Each row is a point on a landscape with many valleys, with its height.
A ball rolls from a point to whichever of its 2 nearest points has the largest drop for the distance, and stops where none of them is lower. Distance is the straight distance between rows; heights are no part of it.
j_814: [91 105 108 100 138 107 92 112 110 81 105 123 125 107 69 142 61 76 88 64 78 93 143]  h=368
j_737: [99 96 134 77 77 109 107 86 107 131 109 127 106 101 98 84 73 72 92 139 125 97 80]  h=160
j_400: [69 99 114 99 110 102 78 126 94 92 136 89 119 112 132 114 78 98 115 117 103 119 121]  h=70
j_668: [116 77 87 118 137 127 101 73 68 113 87 123 67 142 87 78 138 107 106 93 108 118 116]  h=611
j_52: [96 119 131 63 104 84 85 91 100 78 95 98 129 91 52 125 91 66 93 75 91 109 119]  h=288
j_936: [130 81 107 93 130 82 93 78 99 128 107 83 118 74 75 88 89 104 80 102 96 59 90]  h=202
j_650: [102 87 102 110 85 82 96 72 95 131 116 91 99 83 97 70 97 84 102 107 95 60 90]  h=114
j_44: [78 115 124 118 94 62 99 93 110 117 104 61 87 66 110 148 85 77 118 102 96 96 117]  h=263
j_707: [85 132 132 93 59 119 91 144 128 94 99 98 104 91 143 116 112 92 122 130 120 114 86]  h=91
j_411: [94 123 126 106 107 91 92 114 103 75 70 116 138 85 58 178 59 95 88 99 108 103 150]  h=383
j_193: [123 80 91 71 105 96 110 93 104 105 107 104 116 87 91 72 101 129 74 102 83 71 66]  h=270
j_16: [78 74 90 115 112 48 121 88 92 105 86 74 99 89 87 126 110 164 93 117 67 92 93]  h=670
j_445: [104 96 106 71 133 147 68 83 95 83 67 81 84 150 111 73 114 62 94 79 128 116 81]  h=448
j_306: [102 107 69 120 93 86 121 84 88 107 113 75 91 70 89 72 118 142 116 97 85 121 125]  h=530
j_566: [98 107 81 74 55 97 112 92 85 82 124 97 113 93 98 44 115 112 94 88 89 102 88]  h=151
j_516: [105 108 122 89 114 115 95 132 83 108 120 106 114 104 135 84 111 138 96 87 76 114 97]  h=96
j_800: [114 62 67 111 127 80 75 71 78 103 100 113 76 111 63 86 127 78 92 117 109 109 123]  h=212
j_835: [110 89 104 69 129 96 65 91 107 91 90 100 111 112 84 104 95 92 88 102 108 96 86]  h=379
j_352: [119 124 110 97 66 98 96 131 102 95 101 84 115 102 113 100 87 96 103 76 96 55 73]  h=284
j_910: [127 85 71 124 92 102 92 111 118 85 77 84 91 68 111 89 91 113 116 125 113 85 98]  h=220
j_236: [103 101 87 92 115 72 56 89 107 108 119 106 95 81 96 129 115 78 74 70 110 117 109]  h=209
j_452: [104 103 91 92 108 82 70 111 102 89 110 92 107 65 115 106 122 109 102 101 104 130 118]  h=167
j_385: [123 93 90 119 147 74 92 94 89 100 87 104 108 71 43 130 98 71 89 99 91 95 151]  h=488
j_180: [88 62 57 123 114 96 92 64 89 99 94 91 59 119 92 60 113 72 110 121 111 99 105]  h=274
j_499: [76 123 146 93 90 97 112 100 112 119 120 114 111 124 88 138 51 56 104 88 99 95 107]  h=336
j_953: [127 129 92 93 68 109 118 103 100 110 119 83 119 78 112 63 109 134 93 77 85 99 78]  h=48
j_889: [108 108 136 94 75 136 127 97 96 134 113 136 92 100 100 91 86 55 96 98 120 107 98]  h=234
j_487: [77 102 104 83 48 103 112 111 87 76 125 113 113 138 108 58 102 98 105 104 83 89 79]  h=215
j_428: [118 91 95 100 142 85 90 84 101 101 85 115 67 113 76 136 129 84 98 56 90 107 105]  h=779
j_611: [119 88 55 118 115 59 59 96 99 119 100 92 89 65 84 121 127 107 75 98 117 109 112]  h=255
j_578: [77 109 98 95 47 107 140 115 118 107 101 115 112 135 125 58 93 131 83 124 79 110 45]  h=233
j_345: [73 91 131 105 74 88 106 89 97 136 118 124 111 83 121 82 83 102 99 150 103 108 93]  h=108
j_467: [116 68 81 122 123 78 83 90 73 93 93 112 93 103 80 92 141 115 106 100 86 76 117]  h=106
j_333: [129 124 77 105 69 83 95 101 101 110 100 71 116 68 102 99 115 146 79 76 109 89 91]  h=157
j_834: [121 95 96 104 93 116 139 88 94 100 103 114 85 96 72 94 77 96 111 93 102 83 110]  h=520
j_708: [105 93 84 90 117 94 98 81 101 108 101 102 57 84 103 99 150 84 98 64 93 116 90]  h=751
j_788: [79 122 111 113 35 76 151 118 109 117 106 117 109 95 128 94 105 139 87 110 76 107 63]  h=142
j_855: [75 88 102 72 127 119 70 84 118 85 76 77 80 130 121 86 115 64 112 119 122 127 80]  h=469
j_173: [124 118 117 95 89 113 115 129 97 80 106 123 118 88 76 138 97 93 93 59 92 84 119]  h=236
j_688: [116 80 92 120 121 104 70 111 78 85 103 145 102 112 95 119 125 96 97 73 101 79 124]  h=199
j_911: [125 119 81 101 63 88 79 118 101 74 101 84 117 76 101 115 100 108 95 76 117 70 101]  h=235
j_302: [62 99 107 93 95 150 106 125 115 87 98 78 102 142 171 56 102 93 106 123 101 109 64]  h=71
j_774: [77 116 153 113 90 87 101 107 116 117 110 79 102 102 115 130 64 68 125 114 103 84 104]  h=299
j_908: [85 112 99 111 68 68 127 100 94 104 98 48 99 43 100 140 91 115 97 99 96 101 118]  h=204
j_254: [107 83 91 104 98 96 147 115 89 85 103 109 100 90 78 114 68 135 108 122 91 88 113]  h=587
j_825: [107 106 102 127 122 75 88 102 86 76 72 107 124 64 47 167 93 92 83 104 105 109 163]  h=431
j_339: [143 93 62 126 131 76 103 84 110 134 96 77 84 53 74 130 102 102 81 85 111 91 111]  h=331
j_939: [65 67 77 110 120 112 78 76 106 97 105 106 61 143 112 95 91 65 109 128 135 105 109]  h=197
j_813: [119 97 105 103 157 128 99 97 98 95 95 108 99 110 77 112 78 77 102 84 98 101 135]  h=432
j_351: [104 114 79 93 62 112 128 146 121 89 103 103 119 97 141 69 93 142 81 105 77 95 55]  h=189
j_626: [100 131 125 98 74 119 104 146 103 111 117 96 119 101 150 90 98 113 107 108 95 112 89]  h=43
j_424: [80 157 134 81 95 89 85 93 119 74 86 109 143 97 54 153 61 67 89 81 98 111 134]  h=334
j_926: [126 101 56 100 101 96 74 116 114 73 102 61 93 78 107 104 88 94 108 90 111 85 100]  h=291
j_63: [104 72 62 114 120 75 132 114 104 88 90 86 85 75 100 122 91 155 104 125 84 96 95]  h=635
j_433: [57 94 124 81 106 127 83 126 95 86 116 102 106 131 160 88 99 91 109 123 98 124 94]  h=39
j_71: [89 88 100 114 113 116 85 74 82 129 95 136 77 140 124 80 140 116 97 93 114 120 88]  h=581
j_13: [114 112 113 91 55 111 129 124 75 84 107 132 124 122 81 71 95 109 103 110 93 75 99]  h=275
j_684: [111 72 92 85 137 76 111 60 94 109 108 102 95 88 46 93 105 82 81 85 92 70 97]  h=285
j_742: [69 79 99 108 96 58 106 90 105 98 77 90 94 75 113 93 124 136 101 124 59 107 83]  h=695
j_527: [127 104 106 102 107 120 113 137 91 103 113 125 112 90 119 112 95 117 98 75 93 80 102]  h=159
j_821: [75 94 119 70 137 130 59 107 124 77 92 108 97 126 124 125 92 53 98 105 121 124 87]  h=487
j_422: [74 76 69 111 102 86 77 80 103 102 114 94 90 128 108 95 83 110 112 140 122 116 98]  h=145
j_122: [97 99 118 80 92 69 78 97 96 96 91 88 124 100 90 119 105 116 90 99 97 76 80]  h=353
j_558: [112 102 89 131 101 152 122 71 83 119 74 110 67 132 110 58 121 113 121 91 116 106 105]  h=548
j_758: [111 96 100 79 130 139 84 98 93 87 105 108 106 124 96 88 71 71 90 96 122 107 102]  h=412
j_803: [101 113 95 88 101 104 100 94 123 100 94 87 76 111 112 107 91 106 118 100 108 126 82]  h=529
j_871: [87 112 103 82 100 163 109 89 99 92 79 79 80 160 127 63 98 75 102 96 137 109 68]  h=471
j_993: [64 83 98 116 118 67 66 104 95 101 115 73 108 119 125 109 94 123 115 124 90 98 105]  h=102
j_431: [100 135 126 90 102 106 106 119 107 67 97 136 138 102 56 141 80 65 81 43 68 75 132]  h=309
j_250: [91 107 93 112 70 85 116 104 112 103 95 71 97 56 116 93 84 109 112 121 95 96 101]  h=116
j_687: [104 82 75 113 117 108 131 72 79 103 110 79 93 116 84 54 102 132 117 104 78 112 114]  h=601
j_34: [87 99 124 108 52 80 133 113 94 128 112 141 105 83 114 110 99 115 87 117 97 94 93]  h=38
j_820: [95 100 88 114 86 155 126 93 99 104 73 109 80 148 133 52 103 104 103 103 115 93 63]  h=497
j_682: [118 94 99 118 121 81 81 72 76 127 91 75 98 95 74 78 117 121 116 132 105 120 126]  h=690
j_426: [74 106 97 113 85 112 84 92 113 109 102 109 86 120 135 85 122 113 111 108 112 116 78]  h=556
j_524: [117 83 85 98 122 83 97 88 107 108 80 89 78 77 102 82 142 124 102 106 80 114 85]  h=723
j_425: [71 96 76 100 83 132 107 126 126 85 95 97 109 107 164 49 106 122 95 110 75 114 55]  h=118
j_876: [110 92 101 98 144 103 108 69 81 128 115 82 100 124 63 94 99 127 106 102 98 116 124]  h=656
j_784: [88 119 118 80 104 132 85 119 129 95 91 94 90 144 134 126 92 80 116 98 128 120 74]  h=504
j_884: [94 116 139 96 70 127 127 119 108 101 103 140 93 129 97 123 68 43 113 98 121 98 107]  h=307
j_753: [128 87 96 97 158 88 120 69 96 102 102 109 106 76 17 120 108 81 80 73 88 84 135]  h=399
j_408: [91 108 128 97 79 83 95 120 100 92 101 118 103 119 111 137 100 93 110 85 94 66 81]  h=323
j_126: [106 104 107 64 107 67 77 96 101 77 95 106 112 59 80 129 119 82 76 66 90 101 102]  h=246
j_39: [87 120 102 97 89 100 58 123 125 76 101 83 113 74 132 120 118 96 117 122 130 124 106]  h=131
j_375: [120 109 126 93 62 143 137 126 80 91 91 118 97 111 103 57 100 94 124 110 97 106 97]  h=342
j_32: [121 98 57 139 98 77 117 73 95 130 110 74 77 78 77 107 101 128 110 95 107 93 120]  h=438
j_135: [109 100 90 114 76 126 140 97 104 104 89 113 77 81 108 63 107 103 113 104 92 105 89]  h=428

Where does a ball stop that starts at each point below?
j_813 => j_626
j_876 => j_236
j_71 => j_445
j_16 => j_953

Call two points neighbours if one is among the 2 nearest of the other. Go from one point of each pair to the other, from neighbour to neighbour, staying as low as possible. Name the highest point that can't be avoided.
j_34, j_467 => j_180
j_250, j_34 => j_499
j_433, j_34 => j_578
